A landscape with many valleys, sampled at points; each row gives a point and its height.
From any point a ball takes the steepest step (drop divided by distance) to one of its 2 nearest points. It stops when none of these is lower. Distance is the straight distance between rows; heights are no part of it.
K_98 height 507: [150  84 195 154 132 146 157 118  86 134 165 124 142 170  98 133 120 173
  61 129  93]
K_913 height 368: [164 145 113  78 123 123 120 147 149 120  99 141 179 114 155 162 149 163
 163  41 111]
K_720 height 490: [146  51 130 113 144 126 105 152 120 110 175 107  70 140  90 143  96 112
 111 169 136]
K_642 height 510: [132  33 147 100 143 149 129 122 145 138 196 166 114 148 139 101  89 128
  91 136 165]
K_394 height 380: [138 119 183 151 142 149 163 126 103 167 117 137 143 166 131 128 136 174
  83 111  77]
K_862 height 142: [148 112 104  68 141 108 110 141  69 131 135 137 113 146 115 134 162 127
 152 158  88]
K_594 height 489: [172  53 190 119 112 142 139 106 160 166 186 168 103 164 155 107  48 111
  65 179 154]
K_330 height 495: [ 92 130 106 156 134 127 102 153 180  85 160 104 119  81  96 120 124  99
 152 114 172]
K_260 height 198: [121  82 185 143 155 113 135 154 126 111 152 116 103 135 122 101 128 181
 121  95  74]
K_495 height 468: [138  83 118  91 124 141 116 122  91 162 136 109  84 141  90 115 106  88
 130 199 144]
K_843 height 549: [177 173 104 101 111 137 127 156 142 117 124  84 139  65 120 196 128  88
 139  83 139]
K_148 height 221: [ 90 153 118 142 100 110 135 130 139 136  79  94 123 128 133  70 123 120
 177 137 125]
K_351 height 302: [127  26 167  95 131 116 109 116  99 115 143 100  85 149 122  49  75 138
 124 172 140]
K_719 height 426: [ 99 102 115 152 153 124 126 101 104  97 141 134 132 132  98 121 135 170
 129 137 142]
K_247 height 466: [104 113 158 161 142  72 130  98 103  46 120 118 118 119 123 111 134 188
 154 134  77]
K_227 height 512: [156  61 184 141 140 149 144 139 111 123 174 117  94 175  93 152 105 157
  69 140  98]
K_955 height 643: [120 137 126 151  98 174 146  91 139 180 144 136 122 141 107 130  75  77
  80 207 198]
K_712 height 342: [158 115 150 126 139 137 159 173 134 109 137 115 118 137 126 153 146 163
 125  65  71]
K_310 height 125: [103 109 113 120 120 138 126 162 165 134 150 125 113 114 122 105 113  87
 150 138 169]
K_270 height 98: [146 119  91  81 151 102  99 150 119  78 151 110 105 106 120 144 154 125
 173 105 105]
K_213 height 339: [105 112 100 134 144 161 125 122 129 150 179 159 146 112 112 143 129  99
 106 154 184]
K_598 height 634: [119 178  82 161 133 113  75 110 143 102 113 139 176  85 125 152 157 140
 159  69 149]
K_729 height 246: [106  78 131 123 133 130 133 109  97 129 133 127 110 148 116  67 120 149
 133 160 147]
K_293 height 136: [ 94 135 103 125 124 130 109 148 144 136 147 101 140 104 104  78 129  63
 149 155 179]
K_587 height 297: [121 111 130 131 112 143 107 137 173 142 202 121 110 108 105 125  85  40
 100 189 190]
K_94 height 410: [102  69 130 127 155 110 112  87  95  75 156 124 115 121  99 102 130 172
 134 159 135]
K_803 height 259: [122 104 115 129 170 122 120 135 140  84 150 156 137 135 117 125 154 185
 150  52 112]
K_558 height 376: [121 115 134 139 154  91 133  58  64  72 130 131 121 137 113 133 148 178
 134 180  95]
K_100 height 552: [156 174  92 126 144 134 106 155 148 106 148 104 147  47 119 195 138  90
 123  76 148]
K_681 height 276: [135  86 165 111  99 135 143 162 196 152 154 128  76 150 148  91  75  89
 116 156 134]
K_582 height 395: [160 137 157 144 113 163 169 153 143 155 154 144 109 163 144 193 119 116
  72 136  99]
K_3 height 156: [108  85 192 143 148 111 135 117  97 116 142 120 125 148 130  77 133 198
 104 114  75]
K_656 height 406: [122 103 209 149 119 128 168 162 133 153 143 131 118 138 141 101 124 175
  83  88  77]
K_567 height 544: [128 136 111  99 129  79 117 124  94  88 101  94  93 115 122 118 141 107
 178 166  94]
K_813 height 343: [144  57 180 159 104 141 144 127 164 134 170 123  78 152 118 121  42 119
  72 181 146]
K_715 height 194: [113 174 101 125  97 113 131 130 119 141  71  88 121 124 125 103 135  91
 175 164 135]
K_58 height 373: [121  56 151 150 142 162 145  97 130 107 173 139 116 145 110 128  94 150
  86 144 165]
K_328 height 207: [149 140 155 124  81 152 149 129 167 181 119 112  85 158 121  87  54  60
 115 190 140]
K_809 height 479: [142  89 122 100 131 123 114 165 121 145 149 114  80 131  92 139 103  88
 129 177 131]
K_17 height 639: [137 162  86 150 129 105  79 107 149  85  92 157 187 112 136 160 165 167
 157  42 122]
K_727 height 557: [151 159 112 119 120  98 120 148 109  82  84 100 118  92 129 163 146 130
 165 103  81]
K_980 height 212: [125  72 153 111 105 149 137  92 128 162 130 106 104 162 114  48  60  88
 118 202 174]
K_852 height 619: [ 87 195 100 150 105 142 127 135 168 163  82 118 166 118 145 116 131  95
 133 113 183]
K_991 height 312: [158  90 147 128 136 156 141 166 160 118 196 141  91 162 116 189 113 122
  88 120 101]
K_553 height 442: [ 93 124 125 181 144 118 121  93 121  80 115 135 148 127 116 115 143 196
 131 105 122]
K_768 height 389: [133  99 143 127 134 147 145 106  72 167 125 130 119 160 113 117 111 132
 103 171 128]
K_939 height 476: [180 175  88  95 133 104  57  99 126  96 113 143 204  91 132 185 174 136
 157  45 119]
K_987 height 398: [123 140 123 147 133 112 138  80  61 108 105 118 124 142 106 140 149 153
 131 183 107]
K_508 height 303: [105 104 139 154 149 160 148 140 151 136 146 177 149 149 142 127 140 175
 113  84 136]
K_55 height 451: [125 146 159 154 140  67 143 116  93  65 107 105 106 123 130 129 144 176
 144 129  47]
K_903 height 154: [115  92 137 133 123 133 142 156 182 112 153 124 101 126 132 106 110 120
 145 115 139]
K_837 height 521: [134  56 129  82 143 158 118 144 152 148 201 178  99 140 121 134  97 100
 103 158 156]
K_340 height 428: [119 154 159 185 139 111 141 117  97 122  80 127 160 151 136 139 150 197
 118  93  66]
K_64 height 214: [125 135 103 125 133 108 123 144 136  95 106 122 132 104 141 124 151 156
 171  80 112]
K_867 height 620: [124 184  82 167 145 141  96 120 101 138 126 136 178  90 108 188 164 106
 114 113 156]
K_43 height 364: [155  70 164  96 137 130 138 122  80 159 149 138 101 165 118 112 111 142
  98 157 101]
K_977 height 369: [125 121 128 138 122 156 138 151 167 137 180 145 106 120 129 176 111  97
 102 146 150]
K_998 height 159: [136 107 152 134 150 107 139 128  80  98 139 112 116 160 119 132 147 183
 130 129  62]
K_850 height 337: [170 101 150  85 135 128 137 155  80 161 115 121  88 159 122 111 128 130
 126 150  79]
K_914 height 413: [122 112 125 115 146 142 137 106  73 143 124 154 139 157 126 107 142 158
 124 150 120]
K_847 height 625: [115 151  90 150 155 148  93 132 121 113 157 138 146  84  98 172 161 107
 120 108 159]
K_670 height 580: [101 148 114 125 131  99 128  85  84 157  70 141 151 147 143  83 149 148
 149 164 119]
K_545 height 446: [155 149 178 118  93 140 173 147 191 176 157 178 103 161 199 138  96 119
  93 158 119]
K_116 height 277: [102 168  84 130 125 104 100  98  95 124  94 120 144 104 116 118 145 115
 159 160 153]
K_83 height 391: [137 169  95  93 109 129 120 149 167 156 102 131 174  86 165 136 136  91
 148  80 165]
K_884 height 92: [152 141  89  91 135 119 119 122  59 136 109 135 139 150 128 149 179 128
 148 146 108]
K_88 height 313: [139 107 146 132 102 144 128 133 158 153 174 125  93 133 107 134  64  51
  98 210 157]
K_59 height 206: [157 187  84 118 134  69  59  94  98  73 107 134 179  70 120 184 173 120
 166 101 112]
K_25 height 372: [125 103 130 106 136  94 134  75  64 102 119 104  78 138 114  95 124 132
 147 208 112]
K_501 height 570: [141 124 164 147 124 117 145 169 127 110 108  84  88 130 134 126 124 145
 140 101  65]
K_404 height 252: [140 153  77  98 153  88  77 116 101  85 143 154 150  95 113 146 188 139
 165 102 124]
K_776 height 501: [144  53 152 129 132 148 123 147 134 109 184 125  81 152  98 141  88 134
  92 140 121]
K_400 height 358: [162 129 136  97 129 127 149 169 150 120 114 120 138 120 152 149 142 159
 149  39  94]
K_360 height 274: [149 101 115 110 134 154 142 143 103 145 153 132 113 146  88 166 129 114
 108 163 126]
K_525 height 152: [ 96 179 113 142 108 153 130 128 192 173 165 173 158 105 164 134 117  69
 100 153 197]
K_879 height 155: [108 182 104 149 128 163 136 115 134 189 115 146 153 125 142 155 126  90
  84 152 183]
K_523 height 511: [146 175  97 120 112 126 115 142 173 117  91 111 168  82 142 185 128 134
 142  54 143]
K_570 height 330: [110  78 147 133 158 162 151 119 117 141 167 174 154 160 133 112 125 183
  98 112 136]
K_476 height 423: [147 177 132 125  86 138 160 159 156 152  74  86 115 110 152 148 109 106
 136 102 125]
K_984 height 300: [ 95 134  87 136 138 135 114 115 104 138 130 135 142 106 114 111 146 102
 141 166 178]
K_380 height 332: [124  71 148 148 132 129 129 120  97 112 140  91  82 137  97 114 103 140
 111 175 124]
K_892 height 600: [119 181 107 154 116 130 129 124 145 158  54 120 156 131 150 149 145 144
 130  98 128]
K_533 height 160: [126 154 106 117 127 115 124 123  86 152  87 107 103 131 116 115 146 116
 164 173 109]
K_302 height 418: [111 160 124 176 131  99 134  89  76  94  85 121 137 141 119 155 153 174
 120 156  84]
K_316 height 280: [116 126 119 150 162 149 131 130 159 102 157 174 148 127 125 146 153 174
 130  49 132]
K_16 height 645: [146 153  97 128 147  91  95  98 128  73 110 179 172 130 134 147 187 175
 158  61  93]
K_235 height 623: [122 176 106 152 110 148 134 150 172 156 113 122 148 103 145 150 134 100
 125 107 171]
K_839 height 492: [155  89 192 120 152 143 146 125  70 144 159 133 127 183 103 120 151 179
  79 126  70]
K_386 height 415: [148 195 130 121  95 153 166 148 187 152  93 104 138 107 169 190 101 106
 120  88 134]
K_232 height 196: [130 203 101 118 102 128 129 130 143 173  45  92 156 112 148 139 134  87
 144 119 150]
K_635 height 608: [135 194 102 147 119 146 111 120 135 161  56 125 187 135 144 202 150 135
 109  85 138]
K_615 height 459: [ 97 129 166 176 149  84 125  75 104  70 107 140 148 132 137 106 142 200
 130 120  86]
K_753 height 454: [152 135 113 105 126 144 127 130  81 180 120 112  93 146 100 132 128  76
 127 193 129]
K_198 height 208: [111 154  89 150 150 148 104 127 156 129 133 174 187 111 126 155 162 135
 121  68 164]
K_673 height 450: [115 110 133 114 137 139 142 157 141 151 126 139 121 140 148 110 130 145
 147  97 121]
K_519 height 209: [132  76 151 134 149 118 130 110  70  90 155 114  98 163  94 139 128 169
 110 154  88]
K_157 height 499: [146  28 182 103 124 147 127 115 167 141 181 150 101 156 144  75  51 123
  85 160 166]
K_225 height 170: [144 190  90 102 105 106  95 131 114 143  57 103 162  96 144 138 153  97
 163 116 141]
K_246 height 381: [156 159 112  73 109 130 132 157 155 160  86 134 157 106 170 151 138 129
 154  57 131]
K_806 height 612: [ 98 179 110 138 100 154 140 121 148 182  74 115 149 143 140  98 118  99
 130 148 170]
K_480 height 174: [114 168 119 133 116 148 137 151 202 146 181 168 140  92 159 163 127  75
 108 132 178]
K_683 height 436: [136 159 146 163 128  80 135  87  95  75  79 123 137 145 130 146 152 170
 131 135  43]
K_405 height 399: [123 104 145  88 147  63 127  83  63  96 118 133  99 143 137  85 132 144
 142 186  74]
K_15 height 443: [143 151 113 118 107 156 145 144 122 180 120 107  95 127 118 156 105  68
 112 171 135]
K_858 height 545: [159 164 110  98 113 133 107 170 147 126 152  91 119  63 130 178 123  47
 132 106 152]
K_840 height 256: [116 185 105 157 121 151 121 156 147 138 150  96 133  71 117 160 117  38
 110 143 174]
K_844 height 236: [106  97 123 128 155 114 116 146 153  88 126 129 122 115 127 103 147 169
 155  86 110]
K_217 height 409: [133 153 116 107 121 147 144 156 199 134 137 166 155 106 172 161 131 126
 124  66 151]
K_123 height 430: [122 152 139 177 129 140 142 128 129 129  82 132 154 142 149 151 148 184
 123  77 101]
K_669 height 519: [114  74 155 106 152  88 118 129  85  77 137 103  69 146 102  99 114 144
 135 165  87]
K_164 height 182: [126 115 136 134  97 148 143 117 141 168 114  91  87 152 100  69  71  79
 121 201 150]
K_189 height 530: [130  87 129  99 112 141 123 157 169 149 188 158  95 128 127 120  94  76
 110 168 171]
K_321 height 393: [113  53 142 141 161 143 125  97 102  79 187 126 110 142  96 128 123 171
 104 138 143]
K_512 height 309: [123 127 109 156 149 149 134 110  89 116 139 140 144 143 103 177 151 143
 112 139 137]
K_978 height 333: [134 126 132 160 142 141 153 140 100 126 139 113 112 155 105 167 133 150
 118 140 103]
K_799 height 434: [129 119 127 116 141 121 130 127 106 129 124 147 129 145 137 123 161 170
 142 114 106]
K_504 height 237: [132  75 173 128  90 148 143 112 171 158 153 116  98 163 128  55  43  84
 101 193 168]
K_906 height 151: [130 155  91  98 145  97  72 152 117  96 148 104 128  64 117 127 152  85
 174 111 146]
K_645 height 432: [141 164 121 129 102 146 166 149 134 168  92 108 103 132 142 139 119 102
 127 141 121]
K_754 height 420: [132 111 201 152 120 150 173 157 162 156 159 147 114 162 151 127 106 152
  80 102 103]
K_975 height 321: [ 91 115 104 130 129 153 117 103 108 164 154 140 152 115 105 112 111  83
 113 175 197]
K_795 height 628: [103 153 118 162 111 149 150 134 164 138 133 120 122 115 123 144 108 106
 119 134 164]
K_818 height 278: [ 90 104 130 140 112 141 136  99 122 139 131  98 113 132 106  69  98 120
 139 169 170]
K_868 height 150: [135 136 105  92 132 104 122  90  56 140 102 142 117 143 122 110 156 125
 149 184 116]
K_916 height 350: [127 104 132 136 130 120 131 100  85 128 120  83  80 139  94 103 100 118
 132 203 129]
K_619 height 126: [151 138  86  87 125 106 103 157 116 111 129 103 108  95 119 137 145 108
 173 130 130]
K_27 height 293: [129  76 156  92 114 130 139 159 149 153 141 114  72 146 121  81  80  91
 135 165 129]
K_696 height 397: [ 73 105 153 152 126 153 160 123 165 150 133 145 139 134 149  77 102 147
 113 123 166]
K_38 height 633: [104 128 138 196 122 165 154 124 158 126 159 113 108 120 104 162  97 109
 101 161 164]
K_631 height 441: [142 143 122 141 152 153 151 140 123 117 146 154 161 162 118 177 164 162
 114  77 103]
K_103 height 270: [104  59 166  94 119 112 123 124 117 141 132 109  89 146 132  28  94 135
 140 162 125]
K_51 height 403: [133 145 174 169 146 141 156 131 104 133 109 129 160 182 133 148 160 187
  87  75  69]
K_912 height 359: [160  67 208 168 115 142 156 117 134 154 158 129  90 159 130 113  46 145
  48 157 123]
K_604 height 592: [ 91 143 103 134 133 136 124  75  87 172  72 154 164 156 142  91 152 153
 120 160 157]
K_97 height 242: [111  59 165  93 104 136 145 121 140 168 137 115  99 152 136  30  72 114
 117 167 147]
K_407 height 329: [139  85 155 153 107 143 137 147 164 126 160 112  70 143 104 140  68  88
  99 178 142]
K_65 height 537: [133 118 127  94 115 144 114 174 193 134 193 141 100 100 135 130 106  52
 136 139 172]
K_241 height 325: [150 147  99 105 162 114 114 102  78  98 146 153 154 143 103 172 189 143
 138 131  96]
K_31 height 161: [109 123 102 114 127 125 117 156 169 124 111 156 162 101 164  89 149 152
 176  60 148]
K_579 height 275: [ 88 144 143 189 113 110 131 121 152  85  71 103 134 123 128  81 129 155
 165 123 118]
K_797 height 186: [111 162  97 129 132 158 134 126 111 186 119 164 161 127 130 145 147 120
 105 134 158]
K_89 height 502: [104 135 104 138 123 120 120 170 187  89 132  92 115  83 121 118 117 105
 176  81 153]
K_471 height 435: [129 124 202 142 104 150 176 144 192 158 163 170  98 155 188 110  91 132
  72 133 110]
K_822 height 183: [151 182  91 115 113  73  78  95 119  68  78 116 169  84 144 165 155 133
 175  82 101]
K_979 height 488: [ 94 111 120 147 133 116 120 140 150  78 135 101 109  94 108 117 131 132
 165 132 142]
K_583 height 467: [176 173  96  99 128 125 105 112 118 103  91 145 199 126 129 192 184 150
 149  51 103]
K_744 height 307: [149  57 179 139 136 120 122 107  85 126 146  90  75 152  97  91  73 140
  92 168 115]
K_761 height 231: [166 141  89  76 151 137 103 158 110 117 151 147 144 120 114 172 170 125
 137  93 126]
K_767 height 181: [121  78 168 143 129 121 142 162 151 127 143 107  87 125 129  95 100 145
 135 114  99]
K_40 height 357: [125 117 149 161 134 162 166 122 111 151 129 142 128 160 123 148 120 152
  88 136 117]
K_854 height 217: [124 212  97 119 104 133 124 144 149 173  96  88 143  95 140 138 119  57
 137 131 165]
K_126 height 187: [125 145  92 110 142 145 100 161 179 128 169 148 149  68 145 138 148  95
 140  66 171]
K_290 height 255: [133 103 187 136 121 147 163 107 113 195 104 113  94 155 127  73  75 116
  94 161 127]
K_345 height 477: [149  92 166 115 114 165 143 112 152 172 176 187 101 167 149 128  70 107
  73 192 163]
K_783 height 211: [ 94 162  93 165 144 156 105 127 162 136 141 164 174  88 126 155 144 107
 109 101 191]
K_450 height 660: [ 99 122 102 117 159  56  94  73 123  61 128 185 153 116 133 100 164 161
 176 125 102]
K_834 height 315: [151 100 146  97 120 124 141 152 107 163 114 116  70 153 127  86 103 106
 135 164 107]
K_388 height 138: [137 190  82  91 120  98  82 143 104 147  98 107 156  81 146  95 150  71
 182 125 154]
K_555 height 199: [150 146  89  94 138 124 104 157 180 115 150 148 161  68 136 165 142 118
 153  33 146]
K_566 height 203: [112  70 180 124 148 129 136 102  86 132 141 129 110 144 130  68 119 178
 116 138 113]
K_994 height 328: [163  98 155 114 138 148 155 171 145 103 176 133 107 156 110 176 141 142
 101  85  72]
K_554 height 213: [161 154  83  82 145 138 108 155 132 117 134 145 162  85 137 169 157 116
 147  61 137]
K_431 height 382: [146 144 122 143 120 173 156 138 149 146 176 160 129 145 128 206 131 109
  86 139 131]
K_791 height 171: [129 148  91 110 136 120  90 160 160 118 157 114 146  61 129 124 145  72
 159  97 165]
K_765 height 416: [115 143 142 179 123 145 164 145 166 131  99 115 136 127 144 138 123 167
 126  78 118]
K_586 height 301: [101  65 139 128 111 132 118  90 129 109 154  86 102 145 102  54  85 115
 132 182 192]
K_343 height 153: [143 167 113 137 111  54  97  93 126  62  62 141 155 105 157 143 155 159
 175  94  75]
K_166 height 541: [139 156 116 104 108 140 110 180 186 130 178 108 113  68 133 141 109  52
 141 110 165]
K_934 height 283: [118 133 111 130 117 147 114 160 159 129 190 100 105  95  96 147 106  55
 115 166 170]
K_142 height 308: [108 174 103 147 103 112 100 139 174 110  71 100 165  94 144 106 140 124
 176  84 154]
K_113 height 351: [137 122 113 122 163 112 123  99  62  73 150 138 131 146  97 160 163 154
 126 174  89]
K_703 height 355: [127  83 127 137 133 159 139 124 136 139 177 149 123 134 110 145 101 113
  95 157 166]
K_118 height 533: [153 177 117 111 105  93 116 117 126 118  38 111 162 122 165 135 140 157
 175  76  95]
K_102 height 378: [ 71  96 131 144 130 136 134 100 134 135 118 141 155 140 136  64 115 159
 131 136 178]
K_831 height 567: [124 162 114 110 132  76 127  76  70 125  77 155 146 148 151 101 160 154
 158 163  85]
K_169 height 414: [ 83 136 129 139 114 142 151 136 171 167 100 152 152 139 159  60 111 136
 136 108 159]
K_389 height 584: [133 158 130 157 114 114 147 137 116 125  61  91 119 134 137 139 136 142
 142 127  91]
K_909 height 644: [108 144 158 185 118 170 168 101 148 178 125 146 124 154 132 152  85 125
  65 176 167]
K_782 height 292: [ 95 160 133 167 101 118 132 149 177 101  60  88 134 103 145  99 123 142
 173  95 132]
K_468 height 563: [159 140 143 125 124 107 138 165 120  83 101  79 113 117 133 155 149 161
 159  79  63]
K_932 height 411: [141 151 183 159 111 157 193 138 151 169 129 151 113 164 165 169  99 142
  60 133  98]
K_421 height 629: [100 158  76 174 151 122  79 110 138 100 146 133 158  76 107 139 158 118
 146 105 163]
K_951 height 518: [163 185 103 109 103 117 109 126 145 140  47  99 178  96 144 180 143 138
 146  60 130]
K_36 height 322: [124  58 122 113 121 145 110 101 109 121 161 112 109 139  97  88  86  94
 114 192 191]
K_904 height 295: [163  97 114 107 145 150 125 158 127 116 188 136 103 145 100 185 135 107
 102 124 116]
K_603 height 356: [ 92  73 129 149 147 156 136  92 110 129 144 162 154 150 125  94 128 170
 110 133 166]
K_475 height 543: [162 162 128  91 116  88 134 135 100 128  58 125 148 138 169 131 161 149
 167  96  77]
K_240 height 667: [104 117  99  97 153  87  96 103 104  86 124 165 137 121 143  88 157 152
 167 133 114]
K_315 height 247: [140  90 143 152 152 146 144  97  72 102 164 121 134 167  88 161 141 176
  95 155 110]
K_215 height 475: [155  90 177 107 136 137 159 163  96 149 149 129 118 170 128 126 141 148
  98 107  71]
K_255 height 258: [124 103 183 136  85 138 168 137 203 158 147 125  89 162 149  66  51  97
 101 169 142]
K_300 height 41: [159 149  89  63 139 111 114 131  84 129 118 152 160 137 139 146 191 133
 156 107  99]
K_261 height 230: [140 181  74 119 150 106  75 117  96 107 119 137 166  93 119 172 178 107
 155 110 124]
K_320 height 253: [145 123  99  89 129 135 123 152 110 144 143 135 125 124 114 159 148 100
 130 130 130]
K_811 height 506: [129 154  97 132 128 132 118 146 173  96 120 112 129  82 129 157 139 124
 156  72 150]
K_949 height 193: [119 161 101 141 148 148 113 144 173 148 181 175 167  86 138 174 141  87
 100 105 181]
K_957 height 269: [130 155 100 135 117 137 112 156 133 125 144  97 113  92 101 159 129  62
 133 152 151]
K_237 height 603: [ 85 170 108 130 125 137 138 102 116 193  51 139 159 159 147  76 133 128
 134 152 163]
K_130 height 251: [114 154  97 137 138 119 119 115 106 124  94 134 150 125 122 142 160 134
 142 135 130]
K_707 height 220: [109 151 116 141 139 143 143 123 111 166  99 134 145 149 135 132 141 137
 128 135 137]
K_298 height 106: [106 165  96 108 120 118  89 145 131 143 128 113 157  85 131  88 147  65
 168 140 170]
K_929 height 331: [127  50 135  94 138 118  98 106  88 113 161 106  85 140 101  80  99 115
 127 188 145]
K_370 height 465: [142 109 139  98 106 160 145 104 149 201 159 180 112 155 148 106  79  77
  88 199 180]
K_432 height 100: [147 122 101  72 151  93 103 111  89  92 139 173 156 147 138 132 189 161
 165 106  83]
K_793 height 400: [135 166 118  94 105 146 152 160 197 157 121 141 144 102 186 138 115  97
 134  92 159]
K_87 height 228: [139 126 179 133  95 156 162 117 158 201 115 122  88 172 146  76  66  93
 101 184 128]
K_376 height 64: [153 116 113  73 149  95 110 151 128  77 144 123 120 125 131 141 171 158
 173  79  75]
K_292 height 299: [135 102 102  97 167 130 103 117  79 112 175 153 140 140  93 160 178 146
 136 135 132]
K_408 height 525: [160 180 111 119 104 115 130 137 129 125  43  84 142 115 158 164 132 134
 154  85 107]
K_223 height 504: [134  63 136  96 148 108 109 156 102  95 159 109  68 150  92 134 120 141
 132 153  95]
K_158 height 394: [126 155 124 153 115 158 155 149 168 143 134 137 126 119 141 201 129 118
  99 109 136]
K_221 height 452: [135 127 131  97 104 155 144 137 156 187 143 158 114 148 158 113 100  86
 114 163 159]
K_918 height 638: [104 124 139 178 106 173 149 102 155 150 153 136 121 130 119 154  89 101
  78 190 182]
K_584 height 478: [ 90 112 123 166 128  90 120 115 121  56 115 112 111 107 113 103 133 165
 168 141 117]
K_489 height 424: [112  90 164 102 155  65 128  59  68  69 145 145 123 149 142  87 140 178
 129 169  75]
K_556 height 314: [ 88 203  94 168  91 117  81 122 154 116  97  87 175  79 120 115 140  79
 159 112 174]
K_278 height 577: [124 144 161 165 110 130 167 151 127 142  86  94  87 134 146 118 115 150
 129 112  86]
K_675 height 614: [147 200  79 149 133 134  98 110 109 148  89 132 192 107 130 194 172 124
 122  91 141]
K_274 height 652: [119 139 104 142 159  71  98  66 112  60 126 172 172 133 138 135 168 181
 152 102  83]
K_151 height 273: [136 127  77  84 163 117  88 123  81 110 155 154 146 113 108 129 176 126
 161 130 138]
K_211 height 238: [109 197 108 152 104 138 123 135 137 164 118  99 136 109 115 134 117  48
 121 167 175]
K_713 height 439: [112 114 146 108 114 151 153 138 150 186 113 139 106 154 143  72 101  95
 129 146 140]
K_220 height 248: [ 98 138 145 161 111 111 143 124 121 123  78 103 114 130 127  85 116 153
 143 154 114]
K_956 height 374: [133  73 223 173 115 146 155 105 123 164 162 118 113 136 139  83  72 165
  40 127 122]
K_717 height 427: [ 93 115 146 115 103 148 165 142 185 173 122 142 120 140 163  40 101 115
 138 131 152]
K_267 height 554: [140 158 122  96 129  81 132 116  88 114  75 127 131 136 155 109 157 146
 174 140  72]
K_600 height 210: [140 122 160 125 157  85 134 110  79  86 133 142 141 157 133 123 178 197
 130 105  49]
K_256 height 404: [134 158 133 151 111 141 162 160 186 132 100 126 133 118 162 169 115 134
 115  84 127]
K_284 height 298: [100 191  93 164 115 105  68 102 111 117  87 116 173  85 117 130 157  98
 154 132 161]
K_281 height 254: [157 136 138  93 145  85 130 109  74  84 120 145 137 170 131 126 176 161
 149 138  49]
K_466 height 532: [117 111 146 122 127  81 123 132  99  96 108  89  79 130 126  88 119 137
 158 172  93]
K_655 height 675: [112 105 129  98 144 101 114 129 114 100 125 127 113 132 135  72 142 156
 171 139 102]
K_543 height 281: [151  69 183 130 120 141 143 122 101 167 125 107  87 161 111  91  62 123
  82 175 122]
K_832 height 417: [152 149 123 122 133 162 158 152 196 130 148 171 167 122 152 178 145 156
 113  39 125]
K_652 height 593: [112 179 125 174 114 134 156 121 120 155  53 100 128 145 133 141 125 134
 119 126 120]
K_136 height 429: [156 146 133 142 141 153 146 141 158 119 127 149 166 156 142 179 162 173
 106  31 104]
K_688 height 462: [153 110 147  97 130 142 157 178 131 150 144 138 109 150 150 132 131 137
 116  96 100]
K_944 height 453: [159 167 106 125 140 150 121 132 115 124 119 150 182 147 118 184 189 149
 120  68 111]
K_125 height 120: [ 95 159 115 138 115 156 139 120 157 189 132 147 153 120 136 114 118  72
 109 163 188]
K_864 height 320: [114 191  95 156 106 101  63 119 169  87  82  92 173  60 127 123 139  98
 183  84 161]
K_108 height 108: [152 111 141 113 155 103 126 147  99  73 149 114 110 142 119 146 164 168
 149  90  59]
K_771 height 392: [132 101 231 163 120 136 160 143 121 182 153 117 116 137 129  88  99 169
  47 116  78]
K_708 height 551: [135 171 102 111 114  74 107 128 110  89  90  85 111  93 128 144 151 113
 188 137 106]
K_353 height 188: [122 149 109 132 133  79 112 104 121  81  93 144 143 116 142 115 158 164
 180  98  86]
K_580 height 279: [119 114 133 172 156 156 140  90  82 103 149 140 149 158  95 157 154 187
  95 113 122]
K_454 height 185: [ 98 130 104 139 139 140 122 139 165 124 134 162 156 104 139 120 151 142
 143  82 167]

Where does a ball stop that starts at each point below?
K_118 -> K_343
K_615 -> K_125
K_642 -> K_343
K_944 -> K_376
K_909 -> K_343
K_471 -> K_298
K_955 -> K_343
